Points on a hilly landscape, in no order, each with its height.
From any point a ball rolls to the lowest of the 4 points nearest to it. It stops when none of these is lower. Distance is the straight distance between rows; heights are no part of it.
(724): [140 143  78 134 159 148 109 109 168 106 165 145 138 153 121 113 125 119
 132 103 151 111 140 125 133 125 124 152 131 123 122 107 118 123 150 135]  height 15.6
(216): [147 127 183 123 126 114 133 119 112 135 117 139 134 105 120 134 123 148
 102 144 110 137 119 137 128 110 142 144 102 139 151 146 127 143 117 143]  height 29.2
(1112): [130 125  70 171 161 153 160 112 159  77 123  93 162 136 109 143 108  87
 186  67 208  94 137 141 142 132  60 174 157 105  97 129 131 123 145 145]  height 26.2
(148): [125 119 156 112  92 150  96 167 116 170 132 119 112 140 105 112 138 181
 108 140  84 157 133 141  93 128 172 101 112 135 166 169 163  84 127 161]  height 38.2
(1417): [153 184 131 173 140 133 107 121 176  90 145 124 153  91 112  73 134  63
 132 172 154 117 117 111 141 161 170 132  84 115  89 104 133 179 161 153]  height 13.2
(282): [158 160  86 179 187 153 152 137 198  84 157  99 146 188  89 104  99 106
 206 121 197  69 128 123 176 141  96 156 146 106 113 157 118 117 180 131]  height 17.5
(328): [112 147  77 154 168 157 126 140 165 114 155 127 139 198  89 120 109 135
 182  77 153  71 132 109 134 124  88 141 161 111 135 142 117  88 133 107]  height 25.6
(322): [ 48  96  74 128 134 121 125 139  86 183 123 116  99 219 134 127 147 156
 154 101 104 118 162  85 107 119 115 126 181 147 135 126  99  78 114  68]  height 28.1
(851): [ 63 104 109 113 126 129 129 129 103 180 121 132  84 196 169 133 140 162
 131 128 106 142 148 112 105 138 120 123 181 151 145 121  90  98 118  76]  height 48.5
(1244): [145 161 166 140 139 121 137 101 100 106 103 139 146  67 135 150 124 106
 110 130 154 118 110 146 118 136 126 161  93 133 110 120 146 175 149 144]  height 25.3
(132): [137 169 129 144 147 131 111 104 133 104 112 122 151  76 135 150 118  86
 125 114 177 116 119 148 114 157 114 162 106 119  89 102 134 180 178 143]  height 15.7
(254): [121 131  60 165 152 155 164 112 139  85 108  91 146 111 125 152  93  69
 172  61 217 135 146 153 136 138  60 184 158 117  77 114 134 149 136 152]  height 34.9
(154): [119 118 142 140 138 136 121  92 120 127 113 149 124 130 169 156 138 124
 125 113 142 132 122 166 120 137 104 153 148 127 132 124 105 145 135 131]  height 46.9
(1155): [195 123 171 111  99 100 130 148 129 119 147 106 136  75  81  95  96 131
 115 168 105 158  91 107 129 111 159  90  81 135 143 139 173 149 124 133]  height 16.9
(969): [121 107  68 167 159 154 134 107 135  97 136 113 146 159 124 137 130 101
 186  66 180 101 131 134 136 112  60 158 182 115 116 130 108 109 116 121]  height 32.5
(483): [105 129 120 128 136 146  92 124 134 139 144 145 114 166 126 116 140 160
 110 117 124 139 136 135 111 137 141 135 137 132 155 121 119 101 128 134]  height 48.1
(1549): [ 55 107  78 131 131 131 107 125 108 171 144 118 107 212 125 123 133 144
 148  90 116 117 150  88 100 120 107 137 188 134 143 124  96  79 114  72]  height 26.9
(232): [ 87 115 167 114 109 123 138 124 114 161 114 145 109 149 159 139 133 169
 100 134  92 124 128 154 131 120 125 128 137 143 157 151 114 111 103 122]  height 35.9
(685): [114 106  78 145 150 142 126  98 118 113 116 113 122 140 157 148 138 101
 154  73 176 116 137 161 122 137  77 154 180 118 113 112 101 127 131 125]  height 39.9
(353): [170 103 143  57  63  80 131 175 114 164 125 114 109 103 101 168 134 183
  93 143  55 189 134 111 121  97 161  53 121 109 155 147 156 124  80 128]  height 14.5
(1115): [182 175 163 179 104 127 126 134 163  83 143 116 159  61  86  46 110  65
 141 190 127 136  80 117 133 170 179 102  78 106 108 125 143 191 138 158]  height 19.7
(767): [143 141  76 149 169 150 118  89 145  97 132 122 146 120 131 149 134  91
 137  93 182 109 141 146 130 139  97 161 143 115 105  88 121 142 156 140]  height 18.6
(659): [182 111 157  81  85  73 140 160 118 143 136 117 117  87  96 154 119 173
 105 145  87 186 119 112 135  88 161  68  96 109 146 138 162 130  85 125]  height 14.3
(660): [174 138 169 142 112 127 107 151 145 114 146 116 127  96  71  68 114 113
 113 177 107 143 103 116 132 131 162  97  81 139 129 126 160 148 139 153]  height 5.0
(316): [107 108 148 124  91 158  99 169  99 180 123 117  99 151 119 123 157 183
 123 139  76 162 145 135  93 139 177 104 120 131 168 166 159  73 125 144]  height 41.7
(823): [154 166  82 157 164 137 124 112 190  86 148 110 161 110 117 121 137  69
 156 117 191  89 145 111 151 132 132 147 110 111  90  95 132 150 172 141]  height 1.1
(21): [178 161 165 173 109 124 118 143 165 101 155 101 141  71  88  34 108  83
 133 197 117 144  86 112 125 160 171  88  91 103 120 127 154 172 143 149]  height 17.7
(284): [ 44 110 129 114 116 127 129 137  91 200 113 133  74 192 168 136 136 169
 120 151  84 130 152 118 111 133 133 120 154 159 143 139 105  87 105  96]  height 6.0
(800): [156 172  89 164 156 125 120 108 231  92 163 115 144 136 116  55 133  91
 160 143 163 102 144 100 161 115 156 129 108 102  99 108 144 162 174 142]  height 7.0
(1538): [119  86 157  72  67  99 170 161  95 155 113 150 114 128 151 162 136 144
  75 159  41 152 130 124 148 108 123  71 137 132 138 134 119 125  48 124]  height 14.4
(11): [106 113 162 119 134 126 134 100 109 135  94 145 121 120 190 166 141 127
 129 122 134 120 119 165 117 134 104 144 153 139 115 138 122 158 131 124]  height 54.4
(1521): [100 131 143 126 122 141 103 127 124 155 137 143 105 162 121 119 137 168
 103 130 105 154 140 141 104 141 153 130 128 137 164 140 130  95 120 130]  height 48.8
(598): [ 97 122 165 125 127 122 128 108 120 147 110 142 116 150 172 146 134 151
 107 145 108 121 121 159 118 130 108 138 138 137 151 141 110 129 119 126]  height 49.6
(227): [141 186 113 153 151 136 110 109 157  88 126 118 160  67 126 143 120  68
 127 129 182 118 132 127 129 165 126 156  93 116  79  96 146 177 179 149]  height 10.2
(1313): [103 103  94 133 143 138 129  92 116 131 119 123 118 155 171 149 140 112
 157  89 160 126 134 143 129 138  77 153 189 120 120 117  89 123 134 106]  height 35.8
(1025): [193 111 155  86  97  89 171 150  94 118 113 149 102  81 128 175 139 151
  88 163  79 173 116 123 152 104 133  73  98 113 129 115 121 157  60 133]  height 11.6
(489): [118 121  62 154 148 155 148  98 143 100 122 102 149 128 129 153 119  79
 169  65 198 124 139 150 142 126  69 166 166 102  93 112 121 135 143 147]  height 35.2
(1418): [156 149  82 159 183 141 144 121 203  80 147 114 151 143 111 111 108  93
 193 115 192  73 138 116 165 128 111 158 128 111 103 135 130 133 168 141]  height 8.8
(1377): [155 176 153 145 120 119 155 122 107  66 121 128 178   4 108 114 100  47
 124 161 157 144  75 130 140 157 161 134  61 122  86 135 144 177 153 121]  height 20.6
(994): [ 65 112  93 127 131 141 118 132  96 195 129 128  86 212 132 121 156 174
 139 106  88 140 163  92  76 134 148 124 173 141 130 126 101  72 112  87]  height 46.6
(73): [138 154 120 142 148 133 118  94 129 110 116 125 138  84 142 157 130  98
 122 106 176 125 133 144 118 152 103 164 125 127  98 100 135 173 156 142]  height 22.0
(1524): [ 78  76  94 128 134 133 130 128  90 142 100 114 111 176 180 133 142 109
 163  93 150 122 144 127 130 130  62 139 204 135 110 104  83 105 121  78]  height 9.2
(1328): [150  96 157  93  71 128 105 176 106 180 126 102 111 130  96 143 155 190
 129 146  63 143 129 128 101 113 172  77 114 124 174 175 187  69 115 144]  height 38.0
(739): [118 106 174 105 107 120 151 117 105 146 103 147 128 123 174 147 140 149
  98 141  93 126 117 152 135 113 126 131 129 144 131 153 128 130 102 137]  height 33.0
(1079): [153 139  61 158 158 155 144 110 169  73 137 101 165 124 117 142 114  88
 172  80 206  86 147 132 141 126  87 165 141 112 105 119 131 133 156 150]  height 29.3
(66): [133 117 181 101 115 111 163 114 102 133  95 143 147 101 152 152 136 136
  97 149 103 127 110 152 147 105 127 136 115 134 132 144 130 140 106 141]  height 32.2
(1314): [178 158 163 157 114 116 147 134 119  84 142 115 167  28  98  96 100  59
 135 175 138 136  74 114 133 148 174 114  56 128 104 137 137 172 134 132]  height 19.2
(1116): [166 156 159 163 109 135  99 142 170 112 147 108 136  95  81  42 120 100
 114 185 120 145 102 115 135 153 161  84  96 119 107 115 163 155 163 158]  height 12.2
(688): [128 129 150 134 125 140  98 132 132 142 140 141 120 140 103 106 131 161
  95 130 123 145 131 142 124 126 143 135 106 139 155 128 134 116 131 150]  height 31.7
(390): [131 133  69 151 142 144 132  91 139 103 114 105 145 110 141 160 124  82
 154  71 202 133 143 159 112 137  80 162 151 104 101 103 119 158 156 147]  height 31.6
(413): [ 47  84 135  87 113 126 138 139  87 178 102 134  81 180 207 138 128 165
 137 152 105  98 161 120 122 143  83  98 169 178 115 118 101  90 108  60]  height 31.8
(882): [115 138 101 126 142 153  87 130 161 133 162 146 124 159  93  92 144 156
 119 111 123 142 142 120 119 129 155 129 136 122 132 113 141  98 156 137]  height 9.0
(689): [ 89  76  92 136 136 146 141 124 102 129  88 105 111 159 184 139 131  93
 177  77 167 127 140 142 136 136  53 132 205 127 105 114  82 126 126 101]  height 30.0
(756): [124 134  77 169 174 152 131 128 172  97 144 120 152 180  99 131 103 113
 180  90 172  74 138 119 155 119  74 156 153 111 123 146 112  96 143 132]  height 21.6
(217): [158 103 144  59  65  87 142 176  97 154 127 137  99 107 116 169 136 176
  88 153  53 183 127 118 134 109 139  44 127 107 154 137 125 133  57 127]  height 14.2
(268): [185 144 160 129 128 102 168 129 100  87 117 123 163  20 111 138 115  85
 125 164 135 144  95 119 136 125 164 139  60 126 113 129 139 168 128 125]  height 22.7
(771): [181 114 156  66  79  78 150 170 105 137 128 137 103  96 115 167 127 177
  90 147  63 182 133 116 134  99 142  50 115 103 148 125 132 144  61 126]  height 13.7
(722): [ 88 104  77 133 150 127 113 113 120 130 140 124 128 191 125 130 139 126
 157  72 133 114 135 116 122 117  80 141 187 121 145 121  92  83 114  82]  height 52.3
(563): [195 111 161  79  90  81 164 162 106 132 122 134 117  95 108 158 124 152
  91 160  77 183 117 121 145  93 145  72 102 114 146 125 143 147  69 127]  height 12.9
(12): [107 142  68 137 153 146 115 130 155 123 163 143 137 187 104 115 130 143
 150  76 141 104 138 103 125 113 109 141 160 112 146 125 111  95 127 112]  height 26.0
(555): [202 135 168 127 114 109 132 144 136 102 141 113 149  53  83  82 100  94
 128 174 117 146  90 102 133 126 167 109  76 134 128 128 156 162 118 136]  height 12.3
(1535): [138 143 162 124 147 123 131 102 108 119  98 155 137  93 143 150 136 123
 113 133 136 121 114 153 124 133 130 161 106 137 125 128 127 165 151 140]  height 32.1
(524): [178 149 162 148 132 120 134 131 124  98 137 126 152  54 100 102 110  83
 120 166 135 123  95 124 127 141 160 137  64 135 120 126 143 171 147 147]  height 17.0
(1476): [153 133 173 119 136 106 164 121  94 105  96 136 149  59 130 162 125 118
 107 143 128 136 101 146 129 120 143 155  91 125 105 135 140 162 124 134]  height 31.9
(329): [127 147  97 133 145 146  95 125 170 111 161 149 129 152 104  86 130 137
 113 122 147 132 141 114 132 117 152 136 118 127 134 106 131 118 151 147]  height 18.2
(828): [138 135  79 175 173 164 158 125 164  79 133 113 166 160 100 136 104 102
 196  90 190  72 134 136 160 128  71 172 156 103 101 144 125 108 150 152]  height 19.3
(1178): [ 96 121 129 121 111 156  93 151 118 162 138 133 108 158 121 121 149 188
 108 122  96 162 148 125  94 149 174 115 126 132 153 144 137  80 140 138]  height 49.0
(378): [135 134 174 128 137 122 133 106 110 126 112 153 134 112 142 148 133 131
 104 131 130 125 111 150 121 125 124 153 112 137 142 138 118 153 133 143]  height 29.9
(926): [132 150  77 144 164 142 120 122 194 103 161 129 139 166  98  98 111 132
 165 100 159  84 144 111 150 111 126 136 133 112 125 125 126 104 156 128]  height 12.4
(890): [136 147 127 136 131 144  85 138 170 119 154 132 124 141  88  73 141 131
 107 147 139 144 133 126 128 126 162 114 104 133 123 110 156 124 159 149]  height 23.7
(1160): [105 149  79 118 151 155 106 127 165 116 162 142 133 168 107 102 125 157
 142  91 127 116 146 117 127 124 137 136 145 112 140 120 129  94 137 116]  height 23.9
(897): [ 74 123  89 129 137 151  96 138 120 159 151 135 112 199 112 106 154 172
 136  91  96 142 158 101  78 135 155 132 165 114 140 137 128  76 124 107]  height 49.8
(488): [ 96 131 104 120 128 150  87 140 125 155 148 144 109 165 101 110 147 169
 123 114 103 156 150 121 101 135 166 127 142 130 141 123 137  72 137 127]  height 34.0
(934): [172 112 169  92  93  94 130 169 117 151 137 117 123 101  84 130 121 168
 111 145  91 175 119 116 126  98 158  78  88 128 149 157 178 117 106 134]  height 16.3
(975): [ 92  99 169 101  91 108 151 153 104 166 114 133 109 151 153 142 127 164
  94 144  63 142 124 134 136 106 134 112 137 142 167 166 126 107  90 125]  height 20.5
(1132): [124  98 179 103  99 100 164 134  93 138 100 148 135 111 149 161 138 150
  94 147  78 141 117 138 153 100 126 130 116 127 136 146 120 132  74 140]  height 29.6
(1277): [160 172 158 144 141 108 150 126  98  78 108 128 168  26 117 136 109  77
 117 153 154 131  90 126 133 137 159 150  65 122  94 123 144 174 152 131]  height 22.3
(1096): [ 59  73 129 101 127 126 122 123  93 159  93 128  92 173 229 144 124 145
 150 137 129 105 143 129 133 148  80 115 191 162 109 123  99 110 121  74]  height 35.7
(1125): [155 160  78 146 165 128 123 118 218  92 169 121 144 149 105  91 120 106
 166 120 175  87 143 106 158 112 138 143 121 109 113 118 136 134 172 130]  height 7.6
(1239): [131 136 124 135 145 134 118  99 121 125 116 140 135 111 148 160 138 116
 130 112 149 120 130 154 116 143 114 157 139 133 120 107 119 160 150 143]  height 33.9
(673): [177 106 162  94  72 100 112 174 120 147 146  95 126  90  66 132 121 170
 121 157  91 163 105 105 109  99 173  63 100 127 143 159 207 110 120 139]  height 19.1
(1272): [162 162  74 166 164 135 144 116 217  87 166 117 154 132 120  85 120  84
 175 127 188  90 145 107 162 124 130 142 122 102 104 108 135 150 173 139]  height 5.1
(611): [150 159 107 147 155 137 104 117 189  96 161 132 144 130  99  78 138 106
 127 135 150 119 149 105 145 121 153 130 111 125 114  98 143 134 172 149]  height 12.5
(145): [148 114 159 116  98 141 100 169 112 159 130 113 117 129  85 121 130 181
 106 153  91 152 121 139 110 125 167 101 103 133 157 163 173  88 130 151]  height 34.4
(1198): [136 131  68 150 163 147 129 108 160  92 148 113 156 150 118 136 121 102
 167  83 176  88 140 124 140 124  87 156 146 115 112 116 116 121 146 133]  height 24.7
(344): [163 170 116 163 155 132 111 102 165  91 138 128 154  89 121 125 140  69
 131 134 173 113 135 117 137 152 141 147  89 126  94  90 135 168 172 145]  height 6.3
(446): [139 155  71 148 154 144 130  95 153  83 117 102 148 102 121 153 117  72
 150  82 202 114 147 144 131 142  78 177 141 108  92  97 131 152 165 151]  height 22.4
(425): [184 132 169 137  93 110 100 160 143 120 159  90 123  83  64  63 111 125
 123 180 104 152  88 107 124 138 162  80  89 128 127 132 193 137 153 147]  height 11.9
(665): [119 124 113 138 146 138 110  89 130 123 124 135 125 133 155 152 135 122
 127  97 165 117 126 159 114 141 106 153 152 124 133 107 102 136 145 130]  height 42.2
(715): [100  93 174  94 104 103 167 127  96 152 101 151 129 129 184 153 139 144
 100 150  82 125 125 145 152 108 119 116 143 143 127 145 123 127  84 133]  height 37.8
(2): [150 136 161 125 107 142  98 156 131 144 142 128 123 122  81  90 120 146
 105 148 112 147 122 118 125 129 164 107  94 148 153 141 156 129 144 154]  height 27.7
(590): [134 116 162  93  85 112 136 160 112 169 112 125 119 127 110 138 126 175
 103 131  71 162 126 135 123 105 151  96 116 136 171 164 153 114  86 136]  height 17.1
(941): [ 70 125 125 127 117 152 108 149  90 196 126 126  80 179 132 123 161 185
 127 133  73 157 165 118  79 133 172 116 151 142 154 157 124  71 111 124]  height 59.8
(1473): [175 170 154 167 109 113 143 128 123  66 147 120 173   9  96  90  93  47
 134 175 139 133  73 115 136 159 176 112  68 120 102 143 132 186 140 135]  height 20.0
(714): [ 76 111 155 107  88 126 145 156  95 195 103 132  94 166 159 127 135 175
 105 149  57 139 141 128 115 118 145 104 135 152 162 165 125  95  86 121]  height 24.4
(474): [189 122 174 100 108 102 147 149 122 126 127 124 137  84  92 125 108 136
 104 153 110 157 106 122 142  93 158 103  80 138 151 139 147 143 110 134]  height 20.9
(212): [142 170 157 137 147 123 127 109 112  95 106 130 155  51 128 146 119  81
 113 137 163 121 103 138 123 143 135 159  84 129 107 117 147 177 167 139]  height 21.5
(1262): [159  99 164  82  82  88 172 154 105 133 116 151 126 106 134 163 136 152
  85 152  76 163 121 124 155  98 132  84 126 120 145 135 118 129  56 132]  height 13.1
(1033): [173 123 179 109 122 104 160 127  98 120 112 140 140  86 121 148 136 127
 100 150 112 147 108 138 149 101 146 129  89 133 130 139 143 157 100 139]  height 26.1
(242): [119 134 103 139 138 138 128  93 121 110 103 122 128 106 163 168 131 100
 133  93 180 125 134 172 111 150  84 166 148 117 106 111 125 174 153 137]  height 35.0
(210): [ 72  88 140 117 122 126 132 120  98 155 100 132  96 173 212 143 134 143
 138 132 122 107 135 139 125 151  97 125 188 154 121 133  91 124 117  85]  height 39.4
(169): [151 142  68 167 172 156 148 123 185  87 149 112 156 162 103 130 110 113
 190  95 185  64 136 126 170 124  87 158 152 112 112 138 123 117 161 143]  height 17.2
(547): [ 57  85 154  97 124 127 147 129  99 167  97 139  96 170 214 140 127 150
 140 144 103 103 142 134 136 138  98 113 166 169 116 133 105  97 106  77]  height 10.1
(1127): [122 101 172 101 100 107 160 138 102 155 111 146 124 124 151 149 128 154
  91 146  77 146 123 136 140  99 138 118 123 140 143 158 125 125  84 130]  height 27.0
(784): [158 157 141 150 139 134  95 123 165 104 145 140 135 109 102  82 130  95
 109 154 151 126 127 113 132 135 153 126  86 132 116  99 138 157 158 159]  height 14.1
(278): [ 55 101 164  93  99 114 150 134  93 175 110 136  93 166 203 141 134 156
 108 147  81 109 144 132 128 127 108 107 148 171 134 146 113 104  91 100]  height 34.3
(1388): [186 111 168 104 104 102 122 154 118 138 132 111 131  94  80 123 112 148
 110 153 102 171 109 115 125 103 162  97  88 127 159 149 174 130 110 133]  height 18.8
(898): [172 172 152 166 123 121 114 131 143  88 142 134 154  68 101  84 111  67
 129 178 134 121  99 108 127 160 169 125  72 127 107 116 139 175 155 155]  height 16.2
(261): [ 84  85 172  89  91 116 169 142  97 165 103 148 116 140 183 150 137 149
  86 148  59 127 134 136 142 110 115  91 135 158 140 146 118 111  69 118]  height 40.5
(681): [140 110 152  79  73 101 136 182 108 176 122 127 113 121 107 153 138 184
 104 132  47 168 136 128 123  96 165  80 120 121 167 164 166  95  83 139]  height 15.4
(599): [190 110 157 105 106  88 181 145  98 112 109 134 129  65 117 170 129 136
  99 161  92 169 117 134 150 102 146 100  95 117 131 117 127 153  80 128]  height 14.0
(796): [164 110 168  86  90  98 144 169 116 163 118 118 126 114 102 136 124 172
  98 141  80 163 126 123 133  95 158  93 102 131 165 158 160 113  97 138]  height 17.6
(1529): [ 86 101 168 108 117 116 154 115 105 152 102 147 118 145 186 145 136 144
 110 144 100 115 120 151 133 126 112 120 149 148 141 144 117 125 111 115]  height 43.1
(1066): [147 161 110 153 152 135 104 115 188  95 162 128 148 121 112  81 141  92
 139 143 166 104 140 106 142 131 150 143 104 123 104  93 133 151 168 149]  height 10.3
(375): [154 144 170 130 139 120 124 117 111 116 118 142 141  84 120 135 124 123
 112 145 137 127 106 142 125 125 144 158  87 141 131 134 133 160 144 148]  height 30.9
(409): [ 86 126  92 126 150 142  98 115 130 143 145 144 112 180 129 126 136 154
 122 105 116 140 147 127 109 134 131 137 154 134 153 124 111  89 120 111]  height 60.0
(1068): [111 128 138 123 133 133 131  91 103 118  95 135 125 113 172 165 132 124
 131 110 153 120 116 168 108 141  98 154 143 132 101 125 119 166 140 129]  height 45.9
(17): [134 122 178 107 123 114 140 140 107 139 117 145 128 117 126 130 117 159
  98 152 106 136 117 146 137 104 141 131 103 140 159 152 132 131 106 136]  height 34.1
(1045): [ 63 112 123 115 123 137 123 118  99 174 114 149  96 180 178 142 139 163
 119 137 104 128 137 137 108 140 123 134 155 149 149 127  93 103 109  96]  height 49.4
(519): [ 77 118 137 118 106 148 106 147 105 184 126 130  94 170 125 123 149 184
 119 129  87 154 145 133  90 138 168 118 129 140 168 150 131  70 114 137]  height 51.4
(324): [176 146 181 135 127 112 130 129 114 112 128 128 143  63 101 110 112  94
 116 160 131 124 109 125 130 124 163 135  67 144 127 132 139 158 133 142]  height 17.8
(841): [109 114  95 145 147 140 118  94 129 127 134 131 127 149 140 142 132 118
 151  88 161 121 140 142 120 131  89 150 167 119 129  99  95 112 133 113]  height 48.2
(108): [107 106 161  87  73 112 148 176 101 185 112 126 108 143 132 144 132 178
 103 133  42 161 137 127 119 106 152  92 127 132 169 163 143 105  77 132]  height 12.6
(513): [103 130  89 137 145 141 106 100 131 126 149 152 126 167 133 133 136 137
 127  94 142 122 132 130 116 125 112 145 166 121 146 108  94 106 128 107]  height 56.9
(891): [ 66 117 101 128 125 139 114 129 102 176 131 134  94 187 141 123 143 169
 122 106 103 138 149 114 103 135 139 133 160 139 150 131 107  88 110  92]  height 62.7
(119): [151 173 123 166 133 132 108 130 204 107 149 114 144 114 100  39 138  86
 131 170 141 141 138 110 144 130 173 111 102 111  98 103 141 157 174 154]  height 16.8
(509): [130 133 162 123 130 131 110 111 121 133 130 146 128 125 126 127 131 149
 107 133 127 128 117 153 116 128 135 155 115 141 149 131 117 126 129 143]  height 10.9
(1450): [149 146 157 135 132 135  97 130 146 125 139 140 125 130  94 100 129 130
 104 146 127 143 118 129 122 133 152 132  85 144 139 111 142 135 156 157]  height 20.8
(1129): [161 152  76 177 181 153 159 131 190  67 146  99 159 160  97 129 101  95
 205 104 202  63 138 126 171 137  94 163 135 109  97 143 131 118 169 145]  height 13.0
(1191): [ 57 114  77 131 133 141 117 147  95 177 149 116 105 223 120 116 151 163
 165  68  90 110 156  69  85 116 124 129 191 123 143 148 114  71 114  85]  height 8.9
(666): [107 120 126 127 134 132 111  93 117 142 120 142 115 154 158 142 135 138
 113 122 135 122 124 153 111 138 109 145 151 137 147 120  95 123 125 122]  height 57.6
(649): [ 68  61 123  92 138 129 127 149  76 169  93 123  90 176 212 140 118 147
 163 132 132  98 161 117 127 143  61 108 192 178  96 106 101  98 121  55]  height 42.9
(780): [107  92 169  83  91 114 174 127  96 142  99 151 126 125 176 168 139 141
  81 146  68 132 119 141 159 106 122 102 139 147 126 142 125 122  65 132]  height 39.7
(1447): [ 91  85  98 127 132 139 126 105 102 127  99 114 111 151 197 152 133 113
 160  93 170 127 132 158 125 147  74 134 192 125 114 118  99 137 130 104]  height 5.9
(532): [130 139  77 138 164 146 124 122 167 103 159 129 147 166 104 124 125 124
 156  84 157  93 145 119 142 107  97 147 162 106 132 124 115 102 132 131]  height 18.7
(299): [137 184 142 141 143 122 135 110 111  77 108 128 163  23 126 134 104  64
 115 131 179 128  99 130 134 166 128 161  74 124  87 116 160 185 165 134]  height 22.6
(1424): [ 92 118 126 127 125 128 115 105 113 156 124 144 108 167 156 139 132 155
 111 125 121 130 134 144 111 138 124 140 151 144 153 128  93 110 121 112]  height 65.6
(51): [ 60  95  90 117 129 127 128 131  95 183 118 123  87 207 163 133 145 165
 141 121 110 119 146 107 104 142 110 124 184 141 129 118  83  88 117  58]  height 45.4
(1460): [149 160  92 154 155 143 113 104 158  87 123 104 150  90 131 153 119  69
 141 105 191 109 145 134 132 155 102 164 119 115  89  90 142 173 179 144]  height 15.5
(331): [ 93  99 121 128 135 131 122 100 102 145 101 133 107 152 193 148 136 126
 137 110 142 116 123 156 118 144  87 136 181 131 124 119  96 135 131 106]  height 41.0
(135): [201 125 167 109 119  97 163 137  98 106 114 130 139  47 103 134 110 113
 121 168 113 159 101 119 136 106 165 120  70 122 134 131 143 157  99 127]  height 19.0
(1029): [147 184 137 163 145 133 107 118 141  92 130 129 163  63 115 116 123  56
 124 153 172 108 113 116 132 167 150 146  75 116  92 102 140 183 171 147]  height 10.0
(179): [ 67  93  88 125 136 128 123 111 110 161 133 127 105 199 160 131 145 131
 145  98 133 115 136 112 114 124  91 131 188 131 136 116  80  88 118  66]  height 42.8
(1182): [130 139 120 137 151 144  98  98 150 121 139 150 133 133 127 126 136 131
 111 117 152 120 135 145 121 133 121 149 122 131 144 103 117 137 145 132]  height 27.5
(620): [154 153  91 139 162 142 107 100 167  97 154 138 147 123 118 128 137 102
 131 111 167  98 140 123 138 127 125 156 131 119 113  98 120 140 165 143]  height 8.7
(554): [144 150  89 182 185 159 148 145 185  91 149 110 142 189  89 128 104 116
 202  97 188  68 128 124 161 135  86 157 150 110 122 157 121 100 160 130]  height 21.2
(805): [ 73 129  67 131 142 145 103 138 126 150 152 135 122 203 119 116 136 151
 154  77 118 110 145 100 106 123 124 134 176 122 147 127 118  75 117  98]  height 36.4
(710): [157  98 153  56  58  94 158 163  87 148 123 155  93 110 141 179 134 164
  64 159  40 157 119 115 148 120 110  45 133 118 136 118 115 139  37 127]  height 14.7
(1073): [ 66 120 136 120 119 135 120 134 108 176 123 138  93 168 157 132 135 177
 110 130  99 141 134 137 109 137 137 129 148 143 152 150 108 102 108 108]  height 65.3
(1165): [158 164 131 155 152 130  95 110 154 103 139 135 141  97 119 117 134  91
 116 144 162 112 125 118 130 149 146 153  90 128 105  97 129 165 161 153]  height 9.9

Two balls start at each pair of points below. Name the first point that both come to, or write never.
(513), (1198) | (1272)
(1112), (756) | (1129)
(169), (328) | (1272)

For each start below, name the point where the ball stops.
(969) | (823)
(119) | (823)
(554) | (823)
(611) | (823)
(715) | (108)

Call two points neighbours if one is among the 4 nearest of the other. Go from one point of each pair to the other, from neighbour to neighbour, staying as low as possible. Name the highest point that can't be avoided.
(108), (1025) | (681)
(1447), (1191) | (685)
(882), (660) | (329)
(660), (509) | (1182)
(823), (660) | (119)
(1025), (1191) | (805)
(882), (108) | (1388)
